Points, in no order, along strands that fork and pass close to each other.
Two points are linked if the straight distance between their rows is under 133.
K459: -10  -16  14  -49  52  -6  -14  47  -33  -8  36  15  30  10  -7  2  -27  34  13  -12  -47  15  -8  -10  -64  3  18  39  1  8  -30  -10  -6  14  5  -21  -3  8  -16  5  -8  4  -15  -14  -4  -11  -8
K50: -26  -2  -21  22  -8  5  -8  25  -17  -36  33  4  -24  -18  18  -44  -11  34  -19  48  -31  10  2  4  21  -3  -8  -5  -17  -25  20  -2  -8  18  15  0  24  18  29  15  7  -13  -16  7  -32  -4  -34
K103: -15  -58  -15  -18  9  -15  2  44  12  -14  36  22  25  -18  -19  -28  -11  17  -6  -26  -29  18  -41  5  -22  -34  -13  23  -6  9  -11  -20  15  20  -2  0  -12  -10  -16  1  -24  -23  27  -24  1  11  -9
K244: -23  -14  -25  -15  0  -5  42  39  -10  -16  17  24  -12  -23  1  -24  -21  26  1  -36  -9  21  -29  7  -18  -5  -26  23  6  -8  -5  -4  -6  26  -23  11  -8  -20  -16  2  -56  -23  40  -14  28  10  -34
K643: -19  -13  14  -3  2  3  -14  51  13  -9  27  -1  -12  -26  11  -13  9  3  20  2  -23  28  -43  25  0  22  9  39  -16  -6  35  -19  8  -1  -3  -15  16  -7  13  18  -9  4  -6  -6  16  13  -20
K571: 33  -18  -9  -19  4  -3  14  27  -27  -21  -5  -18  -10  20  -23  -20  17  -7  -15  23  -10  37  26  15  27  -15  -2  -43  21  -4  -13  -11  -15  -22  -10  20  39  -20  37  -16  27  0  -21  -30  -5  2  -39
K616: 10  17  0  35  -65  -18  -50  -20  31  -3  14  6  -48  -11  22  -21  20  25  18  36  -1  6  7  -18  26  44  -17  0  -27  20  37  14  2  -2  16  -21  -11  13  13  26  23  -10  -25  -12  -28  -37  0
K855: 20  7  -4  5  -8  -26  35  -22  -10  -31  -9  2  33  4  -40  6  15  -30  3  3  46  19  69  -17  10  -4  1  -24  21  7  -11  0  -1  5  -7  15  -36  -23  18  28  12  14  9  -18  -28  -2  4
K457: 11  -1  12  19  0  44  15  -37  -1  22  -49  -2  23  28  -17  58  -24  -13  -26  -13  2  -14  17  31  12  -4  -26  -19  2  -11  -6  14  3  11  1  -1  1  -2  -3  -32  -13  4  24  56  -13  2  1
K977: -4  20  14  -7  6  -13  -29  -23  1  -4  2  3  21  20  -35  37  -28  -3  30  -4  2  36  12  -10  -30  35  3  9  -19  0  48  -21  6  -12  36  -23  25  -13  -2  5  -30  27  -36  16  -12  -5  17
K785: -3  6  -8  17  -35  -30  -23  -2  30  -10  24  -10  -1  -15  12  -22  7  36  27  12  -17  22  -11  2  -18  27  -4  12  -29  23  19  4  6  8  25  -12  -7  37  -11  14  24  3  8  -23  -16  -29  20
K588: 1  3  11  20  5  31  18  -7  -5  2  -25  -2  -30  14  21  9  38  0  -39  23  0  -26  0  20  33  -4  11  -16  8  -37  23  24  12  -10  0  26  6  -10  0  -6  13  -12  -9  30  17  5  -28
K467: -8  12  35  9  -2  -3  -15  -18  6  4  -15  -20  14  8  -19  44  -4  -33  20  20  21  5  21  25  -10  19  15  23  0  11  41  -7  29  0  31  1  27  -6  24  -10  -12  31  -38  32  5  19  5
K173: -3  -31  19  -14  1  2  -5  16  13  -18  7  -3  28  -23  -3  -10  -3  0  -2  16  1  10  3  37  -6  15  -27  39  -8  23  3  -10  3  25  33  12  -1  27  -21  -39  -13  5  5  6  12  23  -7
K355: -17  51  -14  15  -7  -19  -5  -25  -18  16  2  -15  -36  21  -10  7  -18  16  7  -13  -17  -7  0  -9  0  0  -1  -63  0  -22  -6  34  -19  11  -24  -6  16  -6  12  6  11  18  -17  26  -50  -23  -7
K159: -39  20  -33  16  -20  -48  -32  -18  21  11  35  0  -23  -20  12  -3  -2  12  41  -6  -7  -5  -25  -41  -32  3  27  19  0  -14  19  -20  8  49  -18  0  5  6  18  5  -10  17  1  16  -5  4  -8
K440: 14  -43  -7  -18  2  8  3  14  12  0  7  -4  47  -29  -7  -32  14  12  -3  15  15  -3  6  -10  7  -8  -38  35  -6  34  -24  -25  -11  14  34  10  -25  12  -22  -28  10  9  18  -32  21  11  12
K668: 6  -42  12  -3  48  22  -16  12  20  28  41  12  36  -7  -26  13  -15  -10  -15  13  -22  7  -19  -2  -22  -13  5  7  -10  -18  10  -28  20  -2  38  -5  -4  24  -32  -28  -10  -3  4  20  -29  6  24
K767: 4  -27  -15  -5  19  9  14  36  -23  -33  35  4  -6  1  0  -40  10  18  -30  38  -21  36  0  6  27  -9  -6  -31  6  -26  -7  -25  -21  -7  4  4  16  -3  23  1  14  -18  -7  -25  -11  -6  -41
K462: 0  7  36  -3  -16  -25  -30  -44  13  -13  -69  -24  49  23  -28  36  10  -19  5  -21  13  -23  14  4  -13  -12  0  -2  12  46  -16  -1  20  -13  10  -12  -23  -13  1  18  16  5  2  15  11  -6  -3
K733: 25  -10  -6  -7  12  -6  38  27  -11  16  18  23  -24  -18  0  -12  3  -19  2  -8  33  20  16  -21  -12  -7  10  5  45  -24  -33  -4  -24  8  -54  14  -21  -27  7  5  -31  5  26  -37  11  7  6
K180: -34  22  -7  8  23  8  -8  6  -27  -25  29  -4  2  -21  -12  -14  -36  5  1  45  -30  5  8  -11  7  11  11  -24  -11  -29  12  6  -42  -10  17  4  5  22  1  -8  -22  2  -14  1  -32  11  0
K42: 36  -8  -29  -19  -3  -15  21  2  17  -14  36  18  -7  -12  17  -45  6  -20  2  -36  19  -1  -2  -26  16  -3  -22  10  -25  7  11  3  17  -31  -2  2  -24  -3  -20  13  -19  -37  21  -45  24  -11  41
K358: -3  31  4  25  -36  -7  -11  -39  9  -22  -53  -11  -41  6  21  -5  5  -9  -9  19  41  -9  11  11  41  21  -13  -3  -14  23  -28  10  -34  -8  -9  -11  -14  -26  43  23  17  -29  8  26  -10  3  -16
K783: -27  21  -15  35  -33  -1  25  -33  19  -24  -36  12  31  31  -14  37  24  4  -11  -2  24  2  14  2  16  -23  11  -7  7  20  40  -21  35  0  7  -9  -16  -2  27  40  10  15  -1  10  5  -13  -23
K635: -6  21  -1  60  5  27  7  2  37  28  -7  23  -20  -20  36  14  13  8  -18  22  31  -26  -22  1  6  6  25  20  -5  -18  8  -17  -8  -3  -7  -10  -22  6  -2  7  -8  -11  24  8  27  6  35
K41: 8  29  3  -33  23  23  10  -11  -43  8  -28  -18  26  16  10  18  -46  15  23  -36  -15  -6  32  8  -3  -11  -18  1  -2  20  -33  11  -4  -5  13  -26  3  11  -8  1  7  9  -5  2  -9  -4  46
K832: 16  -10  19  -3  34  19  -23  -6  7  48  -40  -11  19  22  13  52  -6  28  6  -4  -21  -24  -18  12  -21  18  26  6  8  4  -9  2  10  -16  -5  -29  -4  23  -29  -9  12  6  0  19  -4  -15  13
K432: -19  -3  -21  -11  -12  -5  21  33  -14  6  -9  24  -25  -14  17  -9  7  2  2  -21  -4  -37  -27  -4  -6  -20  -2  -4  16  -12  -13  16  5  1  -33  21  -24  -12  -15  -10  -33  -17  35  -4  52  -4  -27
K12: -16  4  -30  23  -41  -11  27  -23  18  -21  -3  15  -3  23  -6  4  -4  -4  2  -30  16  40  11  9  22  -14  -25  -5  -10  1  30  -10  32  6  11  5  23  -4  28  19  -21  -3  -14  13  -9  -13  -10
K869: -19  0  -18  -2  -17  -50  -44  -3  23  1  33  -12  -37  -21  34  -37  31  10  14  3  -17  -43  -24  -8  -21  12  8  -8  3  7  26  15  12  31  -8  15  14  2  14  -3  -3  10  -14  7  -2  1  -33
K585: 26  -20  -1  9  -27  -16  -18  1  31  -5  4  -6  7  -20  19  -27  36  -18  9  -22  34  -31  -13  -14  8  -19  -12  7  25  25  -18  -3  31  -2  -1  11  -16  -13  -15  14  17  10  12  -27  53  5  -7
K620: 12  -7  9  -23  8  -34  -25  -26  1  17  9  -24  -10  11  -20  -8  5  -37  12  -19  -12  -38  -10  3  -21  -9  13  -34  22  -5  -14  32  11  -6  -17  19  9  -8  -13  -46  26  9  -15  22  -28  5  14
K562: 4  37  9  45  -7  25  23  -13  4  15  -6  5  -58  12  50  14  -11  30  -6  13  5  12  3  19  18  40  -6  7  -13  -18  31  19  -15  5  -16  -25  12  12  11  38  4  10  -9  9  -19  -23  -9
K90: -38  -12  1  26  15  41  0  12  -7  -22  -2  3  29  -8  -7  6  -16  12  -26  44  -26  22  -8  24  28  -20  11  25  -32  -3  17  -50  -10  -1  44  -21  9  -14  21  15  -12  -14  -15  12  -13  21  -7
K366: 9  -12  -41  -11  21  19  13  21  29  8  49  29  -14  -17  35  -26  -4  -4  -13  -32  2  -29  -34  -6  -4  -6  -5  18  -36  -4  28  -6  12  -43  10  -6  -13  6  -12  -13  4  -17  10  -26  15  -12  38
K760: -12  16  5  16  -17  26  35  2  -28  -12  -37  -12  -13  23  16  -2  3  -12  -19  6  0  -14  33  51  36  -29  -14  -12  13  -9  7  31  13  26  -7  14  22  -11  32  -6  0  13  -6  38  10  2  -47
K884: 0  -29  -26  -11  -2  -32  8  -1  12  1  33  17  -6  9  -6  -23  -7  15  -9  -31  -17  16  -14  -6  -20  -29  -8  -10  4  -12  -10  1  17  21  1  11  -8  14  -14  -11  -11  -9  15  -6  -39  -8  4
K93: 11  -6  23  30  3  1  -11  5  4  8  -22  -4  -3  -11  -6  -6  47  -19  -35  49  24  -33  27  5  15  -9  18  -29  36  -27  -10  12  10  0  -1  43  -15  3  8  2  34  9  8  12  1  27  -17
K624: -9  -23  1  -8  8  40  13  40  -18  -25  -20  8  19  -7  -3  -10  -22  6  -9  2  -9  31  -1  24  41  -21  -21  19  -21  11  5  -31  5  -22  30  -17  18  -19  11  18  -20  -30  -3  -17  24  23  9
K549: 15  18  15  -8  -5  24  22  -14  -34  -10  -44  -13  14  14  1  21  -18  -27  2  -52  23  -12  46  12  14  -36  -15  -10  14  15  -36  18  25  -10  -20  -7  5  -1  5  17  14  -2  12  7  -10  9  43
K952: 32  -30  11  -43  9  -1  35  -16  -12  13  -28  6  60  48  -53  23  16  -2  -40  -21  -8  10  37  -21  7  -23  -11  -18  15  13  -11  -12  -8  -14  -3  -10  -12  -30  -13  -14  -12  -15  4  -18  11  -11  5
K735: -1  23  7  17  -9  -8  20  9  -36  -28  -31  10  48  12  -39  20  -2  -9  8  8  -2  13  73  -5  1  -37  1  -33  18  2  -16  -2  21  11  -2  14  -6  2  41  43  -7  16  11  -7  -37  -5  0
K906: 14  -4  -9  0  -18  34  54  30  -45  -30  -33  -18  15  9  3  1  -2  17  -10  -12  16  7  42  38  16  -30  -42  -6  20  1  -20  11  13  4  -6  5  3  -14  30  7  -2  8  11  3  30  -7  -38
K201: 0  -21  17  14  14  -8  5  8  16  22  4  14  19  6  -25  14  3  -2  -16  -1  -4  15  5  -14  -8  -11  13  -9  14  -9  0  -18  14  2  1  9  -24  3  -26  8  -18  0  7  -2  -11  13  29
K190: -11  -24  26  -52  38  -11  -25  52  -36  -17  12  -18  23  -24  -14  -27  -14  22  8  24  -51  0  -6  -14  -20  2  17  -11  4  10  -21  4  -16  -24  -4  -1  -5  4  -13  1  -8  -4  -15  -42  10  8  -22
K742: 34  -3  0  -27  -7  -47  3  -6  1  -1  -7  -4  -49  11  0  -26  1  -15  16  -30  4  6  -19  -14  -7  21  -5  -36  29  15  -48  35  -16  -15  -72  7  -3  -27  4  0  4  -19  9  -37  -23  -15  -20
K187: 15  19  11  -13  -1  -33  0  -52  19  -17  12  -19  -22  -6  -37  3  12  -36  16  -10  43  8  3  -31  -4  61  17  -6  19  5  -10  25  -47  -23  -32  -3  -11  -10  -21  6  25  24  -8  -21  -16  -1  1
K155: -14  -13  24  19  13  30  -15  38  28  3  50  19  -19  -26  29  -21  -9  13  -4  37  -15  24  -50  35  -10  17  3  48  -21  -10  31  -10  4  7  12  -13  4  30  -3  -3  -2  -12  3  12  -21  8  -4
K531: -43  6  10  19  -10  13  -10  -1  -12  -5  -11  -16  9  11  -20  19  -21  -1  10  35  -31  16  5  27  13  -16  15  0  -16  3  39  -19  11  6  23  -18  35  -9  45  -3  -19  15  -34  32  -18  9  -28
K306: 15  -29  -29  -27  14  35  7  3  29  23  -3  8  4  11  16  14  8  -25  -20  -37  15  -60  -33  -12  13  -12  -2  7  -23  8  10  -5  -6  -46  -8  0  -1  -18  -25  -34  -1  -16  3  -20  58  -6  25
K315: 7  -34  -1  -13  28  8  7  17  36  24  21  8  0  -6  14  -14  -7  -9  -17  14  5  -6  -19  -2  -7  47  3  5  0  -2  9  12  -35  -35  -15  31  -17  8  -38  -36  -17  -19  38  -37  21  14  2
K958: 23  9  -18  -26  7  23  21  10  -15  -17  -21  1  -14  2  19  -3  -22  11  -1  -7  -7  14  -4  9  39  23  -18  -3  -18  12  4  0  -25  -40  -3  -1  19  -3  -6  9  8  -30  3  -24  17  12  11
K269: -37  12  -20  -14  13  20  4  0  -19  7  15  10  22  22  -4  28  -29  0  13  -46  -33  -12  -27  -2  -32  -46  9  13  -13  -23  17  -15  20  18  16  -8  23  -17  0  -21  -31  15  -7  45  19  6  3
K394: 29  -5  -3  -25  -31  -16  1  2  -4  0  -30  -15  -2  25  -13  -13  14  -22  -8  -15  13  19  16  4  17  -34  -1  -19  37  29  -34  -17  -2  -8  -24  -5  24  -31  40  -1  21  -11  -13  -20  0  6  -1
K300: -3  0  -25  24  1  -19  1  -41  30  19  -1  -12  11  0  -11  -23  12  -5  -28  31  32  3  18  -16  14  9  -4  -19  12  1  10  -27  -38  4  43  21  -10  -11  26  -27  28  11  -1  -3  -15  16  -6
K747: 26  -10  -10  -35  8  1  6  -42  4  8  -3  -15  -16  15  -8  2  8  -40  0  -35  6  -56  -11  -4  10  -7  -10  -19  -8  -10  -37  38  -10  -25  -25  10  -12  -12  -26  -35  31  -14  18  20  -18  -4  30
K804: 26  -25  34  16  -7  -8  -16  13  31  -6  39  2  -23  -18  17  -31  31  -15  -12  21  -11  1  -1  16  13  14  -7  -4  -7  -33  34  24  48  -11  15  26  9  22  -19  10  0  -15  -13  2  -16  3  -3
K989: 18  -4  10  14  5  -5  -25  8  13  12  2  6  -26  -12  6  -19  37  -39  -13  20  7  -34  8  -30  29  1  28  -40  6  -28  -2  9  1  -38  -7  46  -4  -25  -9  25  17  -17  8  -19  21  17  21
K897: 32  -4  39  31  -31  -17  -29  -4  32  8  -12  -10  -37  -3  2  -12  18  -28  -5  21  25  3  5  -12  32  45  14  -16  6  -4  -16  12  -4  -23  -20  27  -15  -12  -6  28  13  -36  24  -14  14  21  13
K314: -25  24  -12  -2  -6  -11  30  -6  -14  -4  -29  -3  -11  7  24  23  19  20  8  -18  18  -7  -18  -4  -2  18  7  12  28  7  3  3  -15  1  -37  -8  -13  -3  -6  16  -10  5  5  -4  46  -1  -28
K14: 4  41  7  22  -17  15  5  -36  -3  5  -41  -8  -58  26  33  8  -6  10  -18  -19  33  -3  -8  8  34  33  -17  -7  -14  -5  -2  22  -42  -12  -43  -27  16  -20  31  35  25  -5  2  19  -14  -9  -10
K453: -4  16  14  -11  33  -12  -32  -1  4  43  -5  -2  2  4  12  21  -31  -6  28  -4  -21  -22  -12  -24  -40  29  36  -3  -8  -4  -15  12  -2  -24  -21  -19  -30  15  -35  -18  -3  2  19  -9  -19  -21  41
K547: -15  -1  8  -32  10  -19  12  -23  9  17  -17  -1  26  36  -6  40  11  -4  4  -47  1  -2  -28  -28  -37  1  7  9  23  10  1  -5  -10  -13  -19  -21  -2  -20  -19  -7  -25  14  -20  -8  41  -10  -19
K676: 40  -13  -1  -22  21  3  16  25  9  14  28  -1  -34  -6  40  -32  -15  -18  -17  9  10  -12  4  6  -9  53  3  4  3  -13  -10  46  -24  -33  -46  33  -8  20  -24  -22  -5  -28  28  -24  -12  6  12
K752: 25  -2  7  12  0  2  26  -15  -2  -25  -23  -12  19  3  -20  -5  35  -28  -12  30  46  -9  60  18  25  12  -7  -10  20  12  -26  15  0  -7  8  35  -29  -6  19  9  46  6  17  1  2  16  -5
K51: 33  7  9  -11  9  -25  -11  19  14  22  29  3  -52  7  20  -18  -10  -20  13  -16  8  9  -6  -14  -23  48  10  -18  8  -4  -20  44  -28  -19  -52  4  9  12  -9  -14  -3  -6  3  -33  -46  -10  17
K533: 43  0  15  -32  37  -5  -2  -50  6  19  -16  -8  33  42  -18  54  -18  -13  2  -33  28  21  21  -20  -35  32  3  10  24  17  -12  -10  -18  -2  4  -24  4  -14  -8  -29  7  17  -11  12  -23  -1  27
K299: 18  -46  -26  -31  15  31  19  36  -14  25  2  20  8  3  -4  -26  4  -11  -34  1  -19  -12  -16  2  22  -40  -11  -9  -1  -3  -39  -23  -20  -12  -16  9  -2  2  -5  -40  -10  -29  11  -22  10  9  -3
K148: 13  7  -7  -57  8  26  26  -6  -39  -14  -39  -9  -11  16  -5  -4  -18  -12  0  -38  -13  11  5  -7  14  -2  -26  -25  3  17  -14  24  -35  -41  -19  7  22  -39  4  -11  -4  -31  12  -18  32  9  -11
K763: 13  -18  34  15  9  9  -12  26  5  -6  70  15  -20  -26  27  -29  4  -13  -3  23  1  32  -8  33  -29  9  -12  39  -16  -21  30  16  37  25  12  15  16  51  -15  0  5  -6  5  25  -32  3  4
K987: 25  8  0  41  13  48  27  -23  19  44  -17  29  8  14  -1  56  2  4  -33  0  32  -5  11  18  -1  -15  -8  -2  11  -24  3  -8  17  22  0  -7  -3  22  0  -28  7  9  13  48  -20  -2  23
K153: -7  -18  -6  -25  56  12  1  3  -13  -8  58  1  29  -9  -7  -16  -10  0  -6  13  -32  -8  -20  -12  -16  -10  14  -7  -13  -17  13  -5  -12  -18  29  -3  11  20  -20  -35  3  5  -26  6  -33  0  10
K19: -10  -12  -13  1  12  -10  -10  -6  28  11  3  8  -23  -11  22  -22  0  -13  -24  31  12  -24  -31  -8  15  27  3  -5  -10  -16  17  3  -43  -18  20  36  -18  -15  -23  -27  -16  -17  24  -7  36  13  -31
K788: -37  -4  11  -29  -2  3  -10  18  -26  -3  -16  -19  26  29  -10  13  -19  11  6  -7  -57  3  -20  24  -9  -35  7  2  -8  10  13  -7  14  17  6  -23  43  -16  22  -5  -28  -1  -26  25  15  9  -36
K919: -18  -26  -6  -7  17  39  3  17  7  13  -16  11  16  -8  5  6  27  9  -18  3  -23  -47  -34  -1  18  -19  16  14  -19  -6  10  -12  2  -30  16  -4  -12  -4  -27  -20  7  -4  -8  -1  69  3  3
K330: 12  -27  -6  -9  -3  39  51  16  -25  -10  -28  16  44  25  -34  21  35  11  -39  -5  -7  4  34  3  13  -26  -22  -3  6  12  -14  -14  1  3  10  -3  -8  -6  -6  -11  1  8  10  -5  42  -9  -17
K168: -3  3  44  8  30  13  -37  1  1  15  -21  -14  14  -4  15  30  -31  31  7  40  -31  2  -18  13  -20  37  24  17  -7  5  22  3  7  -9  32  -36  -4  19  -25  -17  -9  12  -19  25  -10  1  -7
K226: -29  8  8  -23  -19  -50  -41  -13  -6  -26  -2  -22  27  3  -54  11  -13  16  34  6  -35  12  13  -26  -33  25  15  -5  -13  35  24  -2  -1  10  30  -13  19  -8  19  11  -19  25  -50  -6  2  -5  -14
K996: -2  17  -11  11  6  -28  -16  -19  23  -6  28  -10  -16  -22  1  -41  -3  -2  -7  52  2  -13  -2  -14  10  32  -3  -29  -13  -4  17  6  -53  -9  36  26  -1  7  -2  -26  -4  0  2  -7  -15  11  -8
K525: -5  33  5  -5  0  -35  -26  -38  4  17  -7  -28  -26  24  -23  22  1  -33  16  -13  0  -19  -25  -11  -15  15  31  -56  20  -17  -1  17  -11  -19  -35  -8  22  -23  13  -22  24  10  -22  31  -37  -4  4
K982: -3  10  23  22  -18  2  -16  -36  38  2  -53  2  45  22  -17  48  26  1  5  -2  16  -6  2  -15  2  -8  13  11  1  23  26  -24  24  -13  22  -22  -12  -5  8  46  8  8  -12  -5  31  -12  4
K39: 8  5  33  32  1  -8  -37  -15  23  14  -11  -23  -19  -16  4  3  -21  9  9  58  -10  6  -4  36  -5  23  5  1  -8  14  10  21  29  20  23  -2  7  41  -9  -17  14  5  -11  28  -41  0  -8
K568: 10  20  0  -5  -9  -40  6  -45  6  -22  -1  -20  27  -6  -30  -3  19  -12  17  0  34  21  25  -39  -6  17  4  -4  22  26  -15  -2  -33  -9  -5  0  -28  -14  -2  23  26  25  -1  -42  -13  -7  1
K426: 9  2  -13  -43  14  -16  19  -37  1  16  -5  -5  31  31  -32  21  -7  -13  -8  -32  10  16  -3  -30  -21  -14  7  1  18  13  4  -21  -32  -13  6  -25  14  -35  2  -32  -16  5  -22  -6  2  1  14
K129: -18  -42  31  8  9  24  4  29  21  6  -5  4  13  -18  8  17  36  22  -8  0  -30  -26  -37  18  2  -6  5  33  -7  -5  28  17  56  -9  18  4  -11  7  -41  12  6  7  -2  5  49  -7  -21
K701: 20  15  13  -20  -13  0  8  -47  -12  -16  -25  -22  -10  14  1  7  1  -41  13  -36  44  -35  22  -3  3  -12  -10  0  16  7  -58  33  1  -5  -28  -13  -12  -9  3  -2  41  -8  10  35  -33  8  27
K396: 4  19  -7  -4  -18  3  -11  28  -31  -1  30  0  -10  -11  3  -15  -39  0  37  -31  -8  37  11  4  -6  -28  -12  5  -12  -5  -16  -12  23  21  -7  4  45  14  24  26  -1  12  -20  -13  -33  1  30
K13: -17  54  -17  20  -11  20  18  -13  -25  -9  -9  -2  -20  -21  38  3  -33  -9  19  -20  32  -1  15  21  13  -14  -23  27  -6  -3  6  1  -13  23  7  -14  22  -5  35  13  -15  19  -15  18  14  16  16
K241: -16  40  -4  10  -20  -33  -3  -3  -31  -26  27  5  -14  -12  1  -1  -14  -5  45  -17  -6  -3  26  -32  -20  2  21  -14  -12  -14  1  26  26  14  -10  14  -15  19  -28  34  1  7  8  -11  -15  -18  35
K29: -5  -15  -19  -19  -9  -47  -16  39  -2  7  27  -8  -41  -9  20  -45  12  17  -6  11  -20  -8  -28  0  -20  3  1  -21  17  1  -14  4  -13  29  -33  16  18  -10  26  -16  -9  -10  -11  -2  -8  6  -52
K704: 5  23  6  52  -12  19  18  8  8  9  7  23  -20  -14  29  -16  16  12  -28  40  27  17  14  -12  17  18  10  8  -14  -18  1  -9  -22  2  18  4  -29  14  9  24  -9  -30  27  -14  6  11  37
K914: -15  45  16  38  -7  -28  -32  -13  -1  13  5  -14  -42  -10  -10  8  -12  21  18  36  -11  -4  10  11  -16  31  10  -39  7  -3  -6  28  10  35  -15  8  8  33  6  13  16  18  -18  25  -56  -18  0
K343: -13  -56  36  -7  11  37  0  23  -9  -30  -4  11  46  -18  -14  -4  7  13  -14  28  -27  -9  -3  30  7  -10  -26  34  -21  6  9  0  25  11  29  -9  -27  36  -50  -8  -9  -13  -2  18  24  -6  -27
K911: -10  6  16  46  -3  17  -9  -5  35  31  -16  14  -36  -20  31  7  25  10  -22  41  -15  -28  -35  12  29  -4  33  3  -6  -27  29  -7  23  -5  13  0  -6  3  8  13  -6  -18  -3  26  7  -5  -9
K969: 8  -4  27  -3  45  52  17  8  -37  -2  9  6  45  1  -4  10  -26  13  -29  24  2  23  56  3  4  8  1  29  -17  -1  -9  -19  0  7  25  -16  -15  35  -9  12  -8  -2  3  3  -6  15  45
K928: -15  8  -7  20  35  4  6  18  1  16  50  23  14  -11  -2  7  14  13  16  0  9  15  -25  -22  -67  -3  34  59  -9  -16  7  -29  19  29  10  9  -25  12  -24  4  13  26  14  5  14  -21  42
K784: -6  56  -2  21  -41  -9  -25  -33  -5  -18  16  0  -33  -11  -2  16  4  -21  37  -15  28  6  21  -29  7  31  15  10  -2  -12  24  14  3  -6  -11  -8  -20  16  -9  42  16  11  -12  0  -12  -20  31
K797: -13  17  -21  -27  -31  -54  -14  11  2  -3  4  -14  -46  7  -5  -25  10  13  22  -19  -13  11  -33  -14  -10  14  -2  -46  24  28  -10  18  -24  6  -63  -17  30  -13  32  -1  6  0  -19  -24  -2  -10  -52
K321: -36  3  -5  -17  36  -9  -23  27  -20  -5  32  -3  15  3  -1  8  -25  59  23  -2  -45  22  -40  19  -48  1  11  32  -17  12  3  -21  6  41  -5  -13  24  26  -7  -1  17  26  -15  12  -20  -20  -21
K602: -19  30  -16  35  -55  -27  -32  -54  20  -20  -10  0  -59  -6  6  -14  28  4  -7  24  25  -7  12  -16  25  42  -10  -7  -17  8  18  0  -19  12  -8  -7  -20  -22  40  33  10  -2  -23  22  -18  -21  -47
K333: -3  11  22  15  18  26  36  15  -32  -3  -20  16  57  18  -22  27  -38  2  -12  -7  14  34  62  11  -1  -26  -3  12  -13  7  -11  -19  16  10  21  -7  6  -1  23  39  -23  17  6  -4  -12  9  19
K361: 6  24  -6  10  -38  -32  -34  9  -19  -6  44  9  -42  -23  -2  -25  -34  -15  40  -30  5  11  18  -23  -15  -3  -4  -16  -2  -18  -12  25  12  34  -27  20  15  4  6  23  -32  3  0  -4  -42  -1  28
K517: 7  -1  18  16  13  26  26  17  3  8  18  3  -17  19  28  16  -12  37  -3  -21  -7  48  6  40  5  17  -18  12  -13  -28  25  24  23  -2  -24  -6  32  29  -25  30  5  13  -3  -6  -23  -16  -3
K971: 12  -15  -13  -7  20  52  -21  10  -6  42  -28  0  25  -5  17  31  -21  6  0  6  -7  -30  -16  18  2  -14  -4  20  -6  10  -26  -24  -13  2  16  -36  -8  25  -9  -51  -7  -3  5  34  1  11  27
K730: 2  -23  0  4  -29  -2  -2  14  5  17  -26  1  4  -1  -12  9  48  -31  -4  -27  15  -53  -9  -12  -3  -41  11  -9  36  -6  -36  6  28  17  -23  20  -29  -21  -23  -11  -2  3  13  0  52  -1  -10
K256: 14  -10  -7  12  12  6  -2  -19  24  29  -15  -6  51  -6  -5  -4  33  13  -20  35  25  -7  16  -13  8  -9  -5  11  17  31  -27  -34  -21  9  41  4  -24  12  -3  -15  41  31  17  -20  -4  3  27
K921: -21  13  -39  29  8  -18  -15  -17  17  25  19  3  9  -15  9  15  5  15  27  7  5  -6  -29  -25  -43  -22  28  23  16  -11  0  -37  20  44  17  -4  -5  21  9  -6  23  28  0  23  -12  -14  9
K254: -14  13  10  7  5  9  16  40  -30  -41  23  5  -3  -19  24  -11  -12  40  22  -19  -26  28  3  34  -9  -2  -27  28  -34  -14  22  31  36  6  3  -15  7  26  -21  42  3  4  15  -4  -1  -22  -6
K271: -30  18  -20  30  -43  -23  -22  -25  22  -7  -12  -1  -28  -8  4  -6  22  2  2  22  29  8  -18  -29  31  33  3  -4  3  4  41  -17  -29  -5  5  0  5  -30  25  26  -4  13  -16  -14  24  0  -38
K24: 30  -41  -22  -38  -1  64  35  25  -20  17  -21  25  11  5  -13  15  26  -12  -40  -2  10  -23  -2  5  35  -28  -19  -8  -19  -2  -34  -18  -33  2  -9  7  12  0  1  -45  -4  -15  17  -7  62  1  -8
K124: 34  -15  -23  -58  -4  -11  8  18  -40  -26  4  -12  -19  3  -9  -37  -10  -13  2  3  -23  6  6  -4  17  -26  -17  -48  9  -6  -17  12  -1  -27  1  22  21  -36  7  -18  9  -34  26  -29  33  -7  -32
K229: -9  -12  -1  -24  -9  -35  -5  12  -15  -38  -8  -22  35  -4  -39  -12  2  23  23  9  -39  5  21  -10  1  7  5  -19  -11  27  1  1  3  -7  19  -8  3  -1  -8  8  -1  13  -15  -33  6  -1  -12
K605: -9  11  8  -22  10  14  0  33  -51  -13  -8  -2  16  -14  17  -6  -41  27  37  -32  -30  1  19  16  0  -35  -18  11  -17  13  -27  10  29  8  10  -11  14  25  -2  25  -6  9  -5  2  -9  0  23
K627: -20  -14  -20  24  -38  -10  -11  0  31  -6  22  7  -8  -7  -6  -19  26  7  4  0  -6  25  -32  1  22  7  -5  13  -21  -14  56  -26  9  1  20  -1  27  -21  22  17  0  7  -21  -4  9  5  -25
K458: -39  -2  -39  -13  -24  -1  21  -5  -17  -15  -7  14  18  0  -9  4  -17  3  14  -47  -9  -21  -5  -12  -12  -72  -6  15  -2  -1  -14  -15  10  41  16  6  -2  -4  4  -14  -24  -12  19  25  27  10  19
K500: 17  -18  15  -4  26  -21  30  5  0  32  14  14  11  -6  -14  18  4  0  6  5  23  27  15  -15  -36  2  27  15  24  -10  -38  3  -15  27  -35  12  -38  7  -33  -13  -16  13  35  -21  -12  1  16
K975: 17  -3  1  12  -21  -23  -13  -11  44  19  20  -1  -16  -13  36  -8  37  -1  18  -16  24  -1  -31  -5  -4  6  6  19  11  16  6  2  25  -9  5  -7  -10  23  -20  9  27  9  -7  -26  18  -14  12
K186: -2  -3  2  -1  7  27  -19  -9  4  20  -32  -7  2  5  1  9  -28  -17  -21  20  -2  -6  -9  40  22  -5  -16  -15  5  4  -15  -10  -20  -1  15  5  11  -3  11  -49  -18  -22  5  41  -9  33  6
K189: -17  35  -35  8  -17  14  3  -32  -8  -21  -18  2  11  -9  8  8  -20  -28  13  -28  28  -16  6  -12  4  -42  -11  19  1  11  -5  -27  -5  17  28  -9  -1  -12  29  -9  -24  3  -2  23  15  23  36

A fork is a point with three links. Follow the links from the first point to the second and name the forks in between, in order.
K804, K90 -> K627 > K602 > K432 > K201 > K180 > K571
K13, K426 -> K531 > K571 > K180 > K201 > K432
K605, K969 -> K602 > K432 > K426 > K330 > K588 > K93 > K855
K616, K226 -> K432 > K201 > K180 > K571 > K531
K366, K124 -> K996 > K180 > K571
K897, K585 -> K93 > K588 > K330 > K426 > K432
K12, K635 -> K627 > K602 > K432 > K426 > K330 > K588
K958, K330 -> K571 > K180 > K201 > K432 > K426
K361, K832 -> K605
